Each row is a point on a tangle of strands that fork, close into loops and nearly touch. The rows are in no order.
In the rows, 128 means zero.
Two points are linked if the straight distance between their rows is under 102. Some points are linked to none.
<990>: [139 151 108 141  92  89 155 129 101  97 138  92 120 113 160 172 117 161
  94 160 112 133  98 135 176 164 121  90 164  96 101 196]
<1812>: [108  93 133  92 113 155 119 215 154 162  76 176 129 173 105 101  89 108
 104 107 211 118 132  91 116 133 123 113  94 154 116 119]
<1609>: [121 113 114 109 110  96 161 156 145 124 136 148 121 130 168 188 108 119
  83 161 160 127 117 102 117 125 115 112 129 103 115 149]
<56>: [126 152 133 148 156 160 120 117 101 100 180 131  86 147 117  70 126  98
 116 147 118 103 126 109 142 108 113 192  82 155 154  94]
<380>: [129  89 131 134  83 147  81 145 130  62 127 130  81 177 135  49  14 146
  98 134 121  99 149 152 161 105 146 147 137 129 116 136]
<530>: [116  86 138 106 111 149  99 157 174 121 112 169 119 156 111  90  52 105
 138 105 138 109 177 124 118  91 152 145 114 125 126  91]
<858>: [120 158 126 117 109 116 153 181 126 153 111 126 150 104 130 170 164 138
 106 144 169 138 102  82 149 171  91 102 135 121 111 164]
<652>: [110 114 123 120 182 157 122 116 157 158 135 190 118 149 126 125 155  88
 135 120 158 125 146 121 109  72 127 170  66 136 133  54]
<681>: [145 125 122  81 149 106 185 141 151 181 123 139 190  95 126 193 194 139
 135 119 143 150 109 123  49 151 125  97 139 121 153 109]
<1933>: [138 131 140 160 133 157 105 110  97 108 137 100 106 150 110  54 134 135
 125 130 123 115 108 132 150 115 125 152 115 144 126 124]
<1366>: [110  99 124 139  77 135  90 128 139 117  82 118  87 160 152 106  66 167
 113 119 161 137 127 160 206  97 142 111 142 109  82 181]
<401>: [131 103 108  78 150  97 174 114 160 182 116 149 175 105 135 204 181 144
 139 119 141 156 117 138  48 125 141 102 140 106 139  94]
<424>: [147 138 132  95 176 117 180 108 117 150 149 110 178 104 110 154 192 107
 137 131 110 137 130 113  32 150 113 142 137 166 181  95]
<1404>: [114 172 151 134  95 154  93 184 119 149  82 128 154 107  79  97 131 134
 158  92 155 129 151  93 170 169 105 102 128 126 108 139]
<1153>: [127 116 116  95 188 117 181 108 142 162 152 157 155 126 134 193 193  92
 113 138 143 138 120 117  45 115 115 147  89 151 172  57]
<1313>: [108 122 131  99 111 162 110 199 167 142 126 191 123 149 107 119  84  73
 113 112 161 102 187  78 112 137 117 158  74 145 129  87]
<37>: [140 146 123 159 115 116 139 126  90 138 100  76 129 134 147 125 163 167
 119 127 153 151  69 135 184 148 123 101 152 135  92 197]
<293>: [107 144 139 134 116 148  89 141 148 143  98 146 133  98 105 128 144 133
 166 108 131 137 159 132 170 124 114 114 117 103 104 108]
<1585>: [103 128 108 108 101 113 117 157 175 134 131 180 130  97 163 216 106 118
 111 144 136 150 167 116 150 128 119 123 114  82 102 124]
<1909>: [112 186 128 131 114 159  92 160 141 129 146 176 130 111 113 164 138  84
 158 121 118 121 194  80 161 168  85 144  77 130 130  95]
<729>: [132 160 121 128 165 111 147  95 109 119 202 121 151  94 135 188 187  92
 130 159  71 128 151 104  83 159 110 148 118 133 180 107]
<1985>: [143 127 106 175 131 109 136  66  70  83 149  81  79 141 164 112 123 161
  95 165  80 111  89 174 155 134 150 134 145 132 130 157]
<534>: [149 107 140 118 109 100 137 105 142 131 107  96 165 104 118 125 109 171
 162  93 105 147 140 173 114 135 165  80 191 106 122 170]
<173>: [125 100 136 115 109 128 103 100 178 141  84 128 166  86 112 140 107 155
 190  91 101 147 170 180 131 100 172  88 172  86 111 123]
<354>: [120 152 111 101 135 129 136 129 160 167 146 169 162  78 145 243 185 116
 155 132 124 161 158 110 113 146 113 118 113  80 134  82]
<878>: [147 171 131 147 151 123 138  93  97  78 206 111 133 115 116 113 132  74
 133 139  36 105 167 116  93 172 115 171 132 156 182 104]
<499>: [138 160 119 159  92 105 140 116  82 110 121  76 114 127 158 139 128 169
 116 136 135 129  77 143 191 150 127  97 143 114  94 200]
<623>: [128  94 136 100 109 157  85 166 174 105 125 171 120 172  98  66  36  88
 130 102 132  89 192 120 102 106 147 164 108 140 145  81]
<1436>: [117 156 114 158 129 124 133 129 111 155 113 115 125 104 162 182 191 163
 124 145 152 161  94 129 190 141 103 111 123 100  87 162]
<1037>: [130 142 117 178 152 112 108  50  96  99 171  88 101 107 138 118 144 152
 134 154  50 124 142 173 144 122 155 136 140 124 142 133]
<261>: [135 123 135 131 119 111 146 138 123  74 165 122 106 149 123  99  68 101
  96 149  93  87 131 110  97 141 121 150 134 146 144 125]
<410>: [143 169 125 141 133 121 164 130  70 103 171  95 111 127 123 106 145 111
  97 163 109 105  94  95 122 170  98 141 132 162 153 138]
<2008>: [121 121 137 119  78 156  88 216 110 114  99 123 103 184 112  51  63 130
  92 112 187 102 127 109 173 148 120 123 123 151 109 158]
<1941>: [112 120  92 140 132  88 152 109 129  99 172 149  86 125 190 199 101 125
  76 181 103 130 114 137 125 109 133 137 126 102 113 138]
<1052>: [129  78 131 142 166 128 113  69 135 120 146 122 105 139 128  89 115 138
 139 119  85 118 145 181  85  64 181 157 130 138 158  88]
<1808>: [119 119 114 126 126 105 131 107 153 155 104 122 135  96 153 180 159 162
 146 130 131 159 125 158 150 107 137  95 149  78 100 151]
<2022>: [111  67 127  99 143 135 123 135 187 160 102 201 123 159 131 128 107 108
 129 104 174 133 148 141  95  64 150 129  95 125 126  68]
<1882>: [142 164 145 152 139 144 125 117  96 148 117  78 161  93  85  73 184 152
 179  95 105 130 123 127 133 161 114 116 145 148 139 140]
<460>: [128 140 116 131 140 104 160 129 117 153 128 111 141 111 168 184 180 155
 104 158 153 153  81 126 149 136 117 106 133  99 106 166]
<1466>: [139  91 124  85 102  86 168 153 157 143 105 127 150 123 151 176 109 144
 114 124 155 143 110 130  95 132 141  72 161 101 118 165]
<1730>: [129 138 125 140 149 114 119  82 125 137 141 104 150  90 124 153 170 142
 164 125  73 141 145 159 114 133 146 124 138 113 139 128]
<1820>: [127 159 138 178 153 143 113  98  84 150 124  70 133 107  97  83 208 170
 166 114 130 147 108 141 162 134 128 128 133 146 119 147]
<290>: [139  77 145 120 167 122 133  82 133 129 125 117 132 142 113  86 126 135
 136 112 113 120 120 168  70  91 169 134 149 142 151 106]
<1895>: [141  78 140  87 137 108 169 141 147 147 117 142 155 140 123 126 121 108
 112 111 149 119 115 129  47 115 145 110 144 148 156 119]
<857>: [115 175 127 162 131 135 122 136 107 142 127 125 128  94 134 149 181 142
 135 141 128 145 119 108 179 140 105 125 110 111 107 144]
<1139>: [126 136 117 154 192 117 164 100  79 149 160 112 115 146 142 133 196 126
  97 154 124 134  73 132 106 116 112 146  97 158 154 128]
<508>: [151 114 126 122 111  96 152 127 118 144  89  91 145 126 139 141 160 166
 128 109 158 156  73 129 157 137 137  75 169 119 104 190]
<1127>: [143  97 136  76 124 115 143 120 183 119 128 158 173 113 117 154  85  97
 148 102  93 122 176 137  49 128 152 108 151 127 156  86]
<925>: [137 128 139  95 169 146 171 126 129 167 112 127 178 111  89 122 187 107
 152 105 136 137 123 110  27 151 113 136 137 167 169  76]
<1048>: [101 170 128 145  83 165  50 127 157 108 130 166 104  99 115 146  94 102
 172 124  86 132 218 120 197 145 127 147 113 103 114 122]
<1831>: [104 193 125 152 115 153  90 142 131 132 152 162 114  92 132 168 162 101
 145 143 112 127 172 100 194 150  80 152  87 107 112 114]
<140>: [161  88 156 109  94 141 115 172 131 109  95 104 137 178  93  29  66 138
 117 102 157  94 110 119 103 129 145 121 151 163 142 150]
<571>: [132 131 124 131 173 115 164 113 111 145 142 109 129 126 133 135 181 128
 118 140 128 131  92 128  90 119 122 132 123 147 142 124]
<87>: [125 142 121 161 158 147 109  80 111 106 181 127  86 136 133 104 145 106
 122 151  86 114 137 144 143  91 127 183  91 138 142  96]
<1237>: [127 157 124 148 178 143 129 112 116 173 117 113 158  90 106 142 212 143
 174 108 123 159 122 130 124 136 115 119 121 137 130 105]
<1124>: [136 158 104 107 177 111 161  96 120 141 195 135 168 107 133 206 198  71
 135 152  90 134 154 102  58 156 107 167 109 132 187  76]
<1279>: [131 157 100 112 142 111 116 107 158 111 194 171 136  99 162 237 138  77
 131 156  67 136 183 116 100 162 122 152 125  89 151  91]
<667>: [145 120 126  88 149 103 186 159 125 159 119 124 175 119 130 172 173 129
 110 132 167 146  76 103  60 154 109 100 145 138 146 134]
<1721>: [148 159 127 120 159 138 101  88 139  75 200 143 137 125 116 139 102  51
 171 126  34 118 215 119  73 162 136 188 125 142 189  85]
<7>: [139 110 153 117 105 124 121 108 150 132  99 109 159  98 101 114 101 149
 179  94  90 138 165 168 111 125 155  92 183 102 119 148]
<193>: [139  88 133  76 138 118 159 125 170 134 119 163 168 131 115 141  88  95
 128 102 122 115 148 140  29 113 160 121 146 130 157  85]
<643>: [127  89 127 106 116 108 125 110 175 101 137 153 124 123 140 145  70 119
 136 124  96 126 161 145 101 101 165 121 148 103 126 122]
<799>: [128 127 103 111 121  74 154 119 139  93 167 128 134 106 164 197 101 127
  99 159  83 130 137 136  90 146 142 117 166  94 140 141]
<491>: [121  99 123 126 172 127 150 124 141 171 104 147 128 145 147 139 173 138
 118 133 178 156  82 131 122  76 130 129 102 137 112 118]
<639>: [122 140 105  88 185 119 161 105 138 154 184 167 162 121 145 209 182  81
 123 145 118 144 149 110  45 128 118 162  93 132 177  66]
<385>: [136 101 138 109 110 139 122 189 124 131  77 115 135 186 115  62 110 135
 101 111 214 125  66 106 132 131 127 110 130 179 121 155]
<1483>: [130 124 119 163 169 147  96  62 118 100 188 138  79 144 132  93 131 102
 133 143  58 117 163 157 119  78 150 192  88 133 160  74]
<147>: [128 108 108 122 119  67 152  93 123 100 164 110 129 102 171 192 116 146
 109 158  70 139 129 160 104 128 155  97 176  93 137 163]
<655>: [154 123 128 123 124  84 163 118 118 140 105  75 169 110 135 141 161 164
 132 113 131 150  81 142 122 160 145  76 187 124 123 195]
<10>: [126  60 124 125 176 127 144 115 148 160 112 151 105 175 145 107 140 135
 110 130 174 148  76 149  94  52 150 141 100 145 117 100]
<302>: [125  64 129  93 103 121 118 116 185 105 115 159 119 152 140 118  34 121
 132 108 104 121 166 168 106  72 177 122 145 105 125 112]
<1917>: [135 127 144 116 103 128 131 192 112 134  94 121 124 166 119  95 125 130
 102 124 189 113  85  88 157 150 113 109 113 160 115 161]
<222>: [133 125 127 139 168 146  89  70 148  95 183 148 108 142 126 115 113  79
 161 121  60 117 190 151  96 103 157 184 103 135 167  63]
<489>: [127 146  96 147  97  89 161 114  88  89 158 105 100 117 181 175 102 152
  81 182  97 122 100 137 167 154 118 105 148 102 114 176]
<1507>: [130 189 125 138 141 115 158 112  83 118 195 104 152  98 135 177 184 103
 121 161  80 120 137  96 102 187  98 142 124 135 175 126]
<1580>: [133 183 124 183 113 145 115 123  67 107 135  89  89 142 134  90 138 148
 110 152 126 120  90 122 214 144 112 141 117 136 109 162]
<1143>: [119 120 111 147 134 134 131 136 105 125 125 129  71 177 164 128 138 138
  75 161 175 124  58 127 187  97 113 134  94 141  97 146]
<630>: [112  97 117 140  86 121 117 112 140  95 109 121  83 158 167 122  58 155
  96 143 132 135 112 164 190  96 144 130 153 103  84 169]
<1506>: [112 112 126 101 119 137 107 114 188 166  80 163 167  86 115 179 141 145
 186 100 115 160 172 158 129 113 159  94 147  86 110 102]
<1118>: [133 182 124 111 110 104 144 148 123 136 156 124 172  70 131 201 164 122
 134 142 116 139 141  96 115 185 101 111 149  97 139 132]
<2048>: [107 144 129 152  66 133  86 133 129 101  94 119  95 128 135 109  81 161
 134 131 136 138 147 148 227 133 133 117 145 109  77 173]
<1636>: [130  94 142  85 107 137 133 194 151 142  83 148 145 157 105  84  85 107
 111  97 191 107 125 107  89 129 133 117 123 154 128 123]
<1500>: [116  68 128 145 158 127  97  69 149 129 131 129  94 139 138 102 106 150
 141 124 104 127 134 190 112  43 176 144 126 118 117 109]
<807>: [154 171 133 127 151 143 138 107 113  92 194 125 146 118 102 125 129  54
 154 128  53 103 185 105  67 173 110 181 128 165 194  88]
<1042>: [125  87 122  91 146 101 161 124 165 170 116 165 159 122 147 188 142 131
 122 117 159 148 110 142  71 101 136 104 123 107 128  99]
<628>: [152 132 151 126 141 142 165 148  93 111 138  91 134 165 112  63 119 109
  96 130 143  97  83 102  93 145 111 147 130 181 160 133]
<1962>: [134 195 137 158 141 132 150 119  74 103 181  93 131  99 110 121 171 107
 121 144  83 113 138 101 125 176  97 147 122 149 161 128]
<1301>: [147 109 140  97 151 116 182 155 127 147 106 111 169 132 114 117 154 124
 117 114 163 124  87 107  50 148 127 111 144 163 163 138]
<1185>: [ 93 123 129 126  89 166  78 197 156 142 104 176 104 133 113 119  88 119
 122 121 169 121 182  97 179 126 108 137  90 125 103 118]
<1370>: [149 123 135 151  77 119 125 142  95  64 129 100  89 174 137  62  43 145
  96 144 115  94 104 135 151 150 137 119 158 149 119 162]
<614>: [145 146 132 105 116 142 104 111 160 130 129 142 183  65  99 170 127 107
 200  92  62 134 202 140 110 166 132 104 153 101 153  87]
<235>: [123 100 146 113 165 153 149 160 121 136 130 141 115 183 115  67 119  97
  93 133 177 101  93 100  84 101 119 174  92 178 151  76]
<1269>: [137 134 133  88 101 113 178 179 125 101 144 130 149 134 116 141  94  84
  85 144 147 100 134  74  69 183 102 134 142 151 160 138]
<338>: [136 128 148 129 118 133 127 157 124 140 101 119 131 134 111  84 127 143
 127 108 166 120 111 111 151 137 116 115 136 144 114 146]
<279>: [142 138 138 128 143 143  98  98 154  99 171 151 127 118 114 127  97  67
 168 112  60 115 200 127  95 131 151 173 111 133 169  80]
<1534>: [127 117 109 159 105 115 125  96 105  81 126 110  64 159 174 122  66 157
  90 161 111 126 101 165 190 110 151 122 143 117 101 166]
<1913>: [119 150 130 140 150 141 144 138 111 112 175 136 102 140 130 121 138  92
 100 152 130 103 130  96 122 126 104 169  92 146 152 107]
<1726>: [129 123 108 161  97 136 112 110  94  74 154 125  58 165 158  93  67 145
  78 169 112 104 100 149 187 115 131 156 119 128 116 150]
<1634>: [ 94 115 130  99 102 160  96 223 147 154  94 181 111 162 119 112  94 100
  99 120 191 111 161  97 135 126 116 133  83 148 116 112]
<2017>: [128 134 125 121 126 145  88  85 158 137 120 130 161  66 119 169 137 132
 206  93  58 145 192 157 124 142 153 106 157  84 134 105]
<1098>: [148 128 138 119 123  89 152 102 129 135 110  88 171  93 129 145 147 178
 153 114  93 152 120 156 114 150 154  76 190 104 123 174]
<1315>: [115 113 136 139 137 167  72  94 165 142 110 163 107 119 113 113 126 136
 172 102 120 146 163 163 160  72 149 147 103 106 109  94]
<12>: [ 95 178 127 167 104 172  66 141 130 135 121 157 104 100 124 142 151 119
 144 135 132 132 176 111 218 127  95 158  86 112 101 115]
<452>: [130  77 143 115 140 148 110 135 155 140  96 141 131 158 119  67  96 137
 143  93 163 124 121 149 117  76 161 122 124 137 117 113]
<1645>: [118  94 126 126 117 120 132 142 135 109 118 142 109 162 147 115  78 129
 101 136 152 113 119 132 133  97 136 119 128 123 113 140]
<1138>: [115  83 124 106  93 122 116 173 169 148  62 133 119 164 145 123  87 148
 115 105 202 148 103 138 175 101 141  91 139 123  84 172]
<412>: [153 130 113 167 109 106 138  89  71  71 130  79  69 161 154 105  82 171
  85 163  94 108  74 162 179 143 148 126 153 129 114 184]
<26>: [112 166 109 143 135 111 124 117 115 115 179 146 108  95 166 198 149 103
 104 166  97 131 139 114 155 143 107 153 107 100 122 129]
<517>: [122 136 119  88  97 111 156 179 156 151 121 160 165 100 128 187 122 121
 119 127 156 138 145  89 102 159 115  93 144 104 124 132]
<225>: [128 154  98  99 135 120 106 120 167 143 173 188 154  93 157 252 154  82
 155 147  99 152 183 103 108 149 116 141 105  81 140  88]
<1977>: [ 84 154 125 142  90 167  66 177 149 133 125 177  94 125 126 141 112 105
 135 139 140 122 187  95 206 137  97 151  74 113 101 113]
<1462>: [145 126 136  94 119 135 113 116 162 125 128 149 183  97 104 148 103  98
 188  90  71 116 194 135  72 142 143 116 156 118 152  94]
<275>: [143 100 159  98 112 141 132 180 132 135  90 120 149 157  81  41  78 124
 121  90 167 101 126 108  86 138 131 125 146 175 147 126]
<1869>: [143 153 133 133 136 132 170 162  80 102 154 106 124 151 123  95 136 101
  83 151 139  95  81  86  98 162  86 147 131 174 153 145]
<451>: [137 116 130 143  80 144  94 151 106  72 137 114  81 186 126  42  24 146
  98 139 122  96 127 141 165 139 134 150 145 140 126 153]
<585>: [151 161 142 144  88 116 137 138  90  96 117  73 143 114 106  87 112 166
 146 113 115 119 116 133 163 174 129  94 177 129 119 183]
<1666>: [144  79 155 108 145 144 138 140 149 161  78 130 166 151  85  44 133 135
 156  70 167 129 103 134  70 104 143 120 135 167 144 103]
<885>: [115  90 124 132 129 128 110 114 159 165  77 136 131 135 140 119 135 164
 144 104 170 161 109 157 161  81 152 108 129 115  88 145]
<967>: [134 129 125 166 116 151 102 119  75  87 149 116  60 183 131  57  88 150
  85 163 128  97  97 133 185 110 109 173 105 140 128 126]
<1667>: [134  61 141  97 142 127 135 136 161 145  81 140 137 171 102  69  96 127
 128  96 173 125  98 138  79  83 165 120 131 151 131 106]
<93>: [121 152 131 139 156 134 116 106 129 156 138 131 154  82 116 156 183 133
 167 113 100 145 158 130 121 127 125 122 129 112 136 102]
<1312>: [111  75 125 113 145 131 119 129 167 126 130 176 102 168 145 134  84  93
 107 136 156 114 138 134 108  63 140 158  96 129 122  84]
<929>: [155 144 137 149  89 116 136 135  87  81 131  78 123 138 129  85  83 151
 119 134 110 104 115 136 166 159 130 109 164 135 116 180]
<386>: [140 100 146 116 170 144 150 133 115 154 126 126 129 162 115  75 147 111
 119 110 169 122  83 118  89  98 117 151 109 167 148 103]
<921>: [144 150 147 139  93 113 132 139 114 125  95  84 166  98  94  95 136 159
 160  85 119 131 127 124 157 175 126  82 183 120 117 177]
<1195>: [110 155 112 148 153 127 134 107 111 139 159 142 117  99 155 173 174 129
 117 166 116 139 123 115 151 126 105 139 100 104 117 119]
<1615>: [147 145 142 100 149 110 184 131 109 128 153 105 176 104 102 145 164 102
 122 138 100 121 126 100  45 178 110 136 147 153 182 118]
<1381>: [132 160 103 164 119 108 161 110  76  92 163 107  90 133 166 157 119 143
  77 177 100 110  81 128 168 148 108 133 126 128 122 162]
<1874>: [135 127 123 100 123  96 180 177 128 155 114 128 165 127 144 176 155 134
  92 143 182 145  84  90  93 166  99  94 143 124 123 156]
<473>: [132 135 138  90 139 123 156 136 150 134 148 155 163 110 103 155 142  82
 141 119 126 115 152 101  62 138 124 139 121 151 158  92]
<5>: [152 149 124 179 118 138 110 112  67 101 138  89  81 153 127  61 127 153
 107 147 121 107  78 128 188 133 117 146 113 148 126 151]
<1910>: [148 112 148 118 149 124 152 137 100 133 116  94 127 172 120  71 132 120
 106 130 160 119  64 116  89 128 127 128 140 175 138 136]
<1337>: [110 129 104 128 111  94 156 148 131 112 153 145  99 137 184 195 102 117
  68 180 139 130 101 109 142 136 107 122 122 101 117 155]
<1752>: [117 157 129 133 197 149 162 122 107 166 148 125 141 124 108 115 221 106
 144 120 148 141 107 100  82 133  94 159  78 171 156  77]
<1866>: [118  86 118 108 155 110 165 136 151 157 116 162 124 143 155 172 147 122
  98 139 185 145  89 125 103  93 136 110 111 118 112 126]
<816>: [140 165  98 101 115  86 136 131 150  88 202 163 150  88 161 233 111  83
 121 161  75 132 168  95  97 181 111 136 142  99 145 125]
<544>: [155 113 142 135 127 127 130 124 112 133  90  77 157 140  99  49 132 157
 153  96 137 128  94 139 118 130 151 104 165 154 127 157]
<1906>: [123 160 114 107 143 128 142 132 140 183 122 154 174  77 131 215 207 140
 160 123 132 169 138 121 110 152 118 105 118  94 135  94]
<2036>: [155 144 145  94 132 108 198 153 113 117 148 111 162 131 112 132 129  84
  97 141 121  99 126  85  39 173  97 144 142 172 178 127]
<1350>: [128 136 123 181 186 129 139  72  67 133 164  86  92 136 141 104 185 144
 110 165 101 124  75 159 133 114 135 151 108 155 152 132]
<231>: [132 176 129 119 184 148 161 124 105 160 156 123 153 106  90 132 212  94
 158 123 115 133 145  90  84 154  86 159  89 166 171  74]
<258>: [114 157 113 155  62 123 110 135 104  91 116 109  84 128 152 127  85 161
 113 148 129 124 131 140 232 154 113 114 152 104  83 190]
<1272>: [134 108 141 100 160 149 140 143 157 172  73 144 179 123  75  85 163 141
 176  62 157 154 120 132  72 120 134 105 129 161 136  84]
<220>: [148 120 145 160 135 161  78 106 105 113 116 105  97 171 109  33 132 154
 129 125 153 116 102 151 161  89 132 159 112 144 113 131]
<1806>: [136 169 123 175  86 121 117 119  71  88 129  94  82 124 155 115 106 166
 106 152 110 119  99 138 221 156 112 125 145 112  95 190]
<1495>: [134 160 107 186 145 111 135  71  65  94 172  84  89 115 145 121 140 153
 106 160  60 112 118 158 161 136 138 150 131 133 137 149]
<1181>: [123 102 120 134 139 119 128  88 154 175  72 118 145 119 140 149 175 176
 163 103 152 176 108 172 153  98 149  93 146 108  85 157]
<1654>: [133 136 112 150 131 120 146 134  83 112 142 112  75 157 163 128 120 129
  68 169 143 107  64 113 175 131 107 140 108 134 111 161]
<1456>: [114 162 133 126  95 129 130 196 122 164  94 124 142 118 117 146 157 138
 133 116 183 143 107  78 175 168  89  84 128 126  92 169]
<923>: [107 135 124 137 136 163  71  85 159 144 117 162 129  94 129 152 152 116
 195 109  91 152 188 156 150  90 146 144 102 100 114  84]
<111>: [135 117 153 171 118 170  62 104 114 124  96 110 103 169 106  34 115 165
 153 114 147 124 116 165 190  89 135 159 117 127  94 131]
<1253>: [117  81 131 125  88 145  85 132 158 100 113 132  97 149 126  75  43 145
 129 120 126 109 159 156 157  85 159 138 137 113 108 134]
<405>: [151  88 145 117 107 137 107 171 121 121  86 107 118 203 109  49  81 140
 105 107 182 109  74 120 127 118 139 116 139 169 127 161]
<599>: [125 115 141 101 122 117 164 178 133 117 134 144 132 149 126 128  95  91
  87 137 160  96 119  91  89 147 115 125 122 145 137 119]
<764>: [131  73 136 118 181 126 134  88 139 152 118 134 131 142 121 107 144 133
 128 110 140 145 109 160  78  63 158 136 111 142 143  93]
<1915>: [127 134 124 145 126 114 122 101 132 114 147 118 129  92 139 149 122 142
 140 139  84 134 158 152 129 116 148 115 153 104 126 139]
<647>: [142 132 148  92  84 100 153 162 145 102 122 112 179  95  94 136  82 123
 141 106  96 118 164 112  88 186 128  85 188 119 149 141]
<195>: [120 175 141 167  92 160  89 153  87 105 121 116  98 133 124  85 126 140
 123 139 146 116 122 112 211 150  98 140 108 127  97 159]
<1438>: [127 100 121 144 147 104 142  86 126 121 125 107 117 136 159 138 135 156
 104 149 118 143  86 168 138 104 146 114 144 112 120 160]
<865>: [121  94 117 135 138 127 132 133 129 124 124 131  78 178 159 113 100 133
  84 142 168 115  75 142 147  86 136 131 113 139 107 142]
<471>: [111 161 131 120 114 166 100 186 147 136 135 183 127 124 103 147 115  66
 139 123 141 111 185  72 132 158 103 151  77 138 133  90]
<1672>: [110 194 115 157 111 134 125 148 105 106 172 138 105 101 142 166 143 107
 114 159 105 125 148  92 176 163  84 148  96 112 122 139]
<1385>: [109  95 121  93 144 125 137 147 179 161 105 186 142 131 137 169 119 112
 132 114 159 133 143 124  87  95 136 125 103 119 124  81]
<815>: [137 125 130 175  99 131  82  79 109 104 100  80 102 127 126  81 113 187
 151 121 118 131 119 178 205 117 153 121 159 115  97 178]
<1582>: [116 121 141 155  96 170  60 150 122 131  83 131 104 158 109  55 104 160
 142 102 175 129 129 138 201 101 126 136 115 130  96 145]
<562>: [120 114 125 109 123 115 125 114 163 129 133 151 143 105 136 171 115 124
 140 123 100 132 159 144 109 115 149 115 146  96 119 120]
<1695>: [155 131 135 173 141 119 123  82  76 116 113  61 119 146 125  66 147 175
 132 130 117 126  73 159 158 123 149 118 152 149 120 167]
<785>: [123 155 128 159 179 146 134 112  96 173 112  93 142 112 100 104 216 158
 168 104 154 154  83 118 137 137 109 130 110 157 120 127]
<798>: [122  80 134 110 102 129 124 177 145 135  80 135 114 174 141 112  70 140
  91 117 188 125 103 121 140 101 138 102 130 134  98 158]
<2026>: [153 130 134 168 110 120 100  88  97 115  89  65 120 150 118  54 125 180
 160 107 135 145  93 170 180 129 154 110 166 142 101 178]
<1443>: [143 124 135 173 173 130 128  64  79 125 132  75 102 147 118  74 174 168
 126 136 111 129  80 162 139 105 155 142 124 153 138 147]
<1316>: [129 125 139  92 166 148 160 129 159 179  99 154 181 119  80 122 170 115
 160  86 154 142 133 110  46 135 123 135 117 158 156  64]
<853>: [121 150 157 120 116 157 114 177 125 136 110 140 139 122  85  91 129 118
 140 109 156 117 149  99 141 148 101 125 118 147 128 118]
<1349>: [125  73 136 102  98 142  94 145 183 106 107 158 118 152 121  91  41 130
 134 102 135 116 174 157 123  77 168 124 141 119 120 110]
<549>: [108 147 127 126  79 122 128 176 120  98 125 133 102 130 147 134  74 128
  91 150 139 109 134 107 175 156 112 114 134 116 105 163]
<1803>: [127 175 131 114 130 121 149 144 125 166 141 126 175  68 116 199 205 129
 157 131 127 148 135  98 109 178  94 113 137 109 140 127]
<758>: [142 175 115 103 111 106 151 143 133 115 181 147 162  77 149 224 145  98
 133 146  93 129 166  88 101 193 102 123 139  89 144 120]
<1008>: [124 123 112  96 115  87 158 143 146 117 159 151 146 106 164 213 113 121
  99 153 109 124 139 114  93 139 128 108 144  90 135 136]
<1503>: [109 132 124 139  76 133 101 126 137 120  86 107 123 112 123 110  95 163
 159 110 123 145 159 162 193 121 136  97 164 102  89 177]
<1256>: [113 132 135 124 155 145 142 162 120 131 151 153 114 165 119 102 138  82
  92 147 165 100 124  84 107 121  99 169  78 163 141  89]
<590>: [110  95 107 118 149 104 134  96 152 127 146 157  98 126 179 185 119 116
  96 167 128 132 124 152 129  74 146 135 114 101 117 121]
<1884>: [132 149 136 157  92 158  85 168  96 118 104 102 101 151 113  66 106 153
 124 119 169 116 116 121 209 135 109 129 117 146 101 165]
<393>: [134 154 147 141 121 126 135 127 107 144 111  84 175  94  87 113 161 152
 168  97 116 144 122 129 125 156 122  99 151 134 135 153]
<1382>: [138 193 145 131 149 155 138 130 108 134 156 124 155 100  83 128 178  82
 167 124 104 123 165  75 105 174  87 157 102 153 170  84]
<1496>: [110 124 126 139 130 149  69  76 165 140 127 151 129  84 123 170 131 130
 195 110  71 145 191 170 157 103 163 122 133  80 114  99]
<1433>: [119 127 124 110 190 135 172 130 136 177 125 159 138 137 117 142 191 100
 128 124 170 143 106 110  63 117 103 154  83 165 153  69]
<1086>: [125 124 119 119 144  93 167 119 117 135 143 110 145 106 148 175 169 140
 112 149 126 139 100 121 109 142 128 108 133 112 140 143]
<890>: [117 131 116 147 105 116 122 110 122 103 135 116 107 107 140 145 100 148
 119 146 102 129 135 155 173 133 136 120 154  96 109 152]
<1947>: [134 177 137 138 140 136 132 130 104 120 157 106 144  97 110 115 154 107
 141 128  97 117 147 101 116 158 103 139 125 137 151 107]
<1447>: [105  77 119 123 150 127 129 104 165 127 144 172  91 149 169 154 104 108
  99 140 129 129 134 144 114  60 150 151 103 112 120 102]
<254>: [132 151 141 148  86 133  96 121 133 124  82  94 153 104 103  98 119 172
 175  90 125 141 150 145 187 149 143  99 170 109  95 174]
<1665>: [108 129 127 134 131 155 111 181 132 145 114 155  93 159 130 117 128 118
 103 139 192 123 110  99 164 114 100 142  81 142 106 133]
<1191>: [111  87 133 134 140 146  87  81 168 132 119 153 103 137 125 112 116 128
 155 114 112 137 162 175 136  59 163 150 122 114 118  95]
<19>: [115  87 138 132 135 152 105 130 154 163  80 139 118 149 121  93 124 148
 141 106 176 145 109 148 144  78 140 124 111 137  97 122]
<918>: [113  93 135 130  81 131  88 148 160 142  56 124 115 164 130  97  79 165
 137 103 191 149 125 148 197 103 147 100 146 121  78 182]
<1420>: [119 139 128 169 162 128 107  62 101 129 148  88 124  96 122 133 184 163
 159 138  65 136 139 169 136 122 151 131 134 119 148 137]
<45>: [110 117 117 107 119 118 115 102 178 167 103 155 147  88 141 209 148 154
 168 120 127 170 156 160 139 107 140  95 143  58 105 122]

A tip is a point with one link. Name the tips that can be reached along the links from each point below, in the order of the rows.
<1086> | <1404>, <815>
<639> | <878>
<1654> | <623>, <599>, <890>
<290> | <147>, <1456>

How many points has the smallest loop of links through each point below? Write - if it is on no loop.
<1820> | 19
<1086> | -
<1803> | 8
<193> | 22
<1977> | 8
<195> | 8
<1433> | 11
<499> | 15
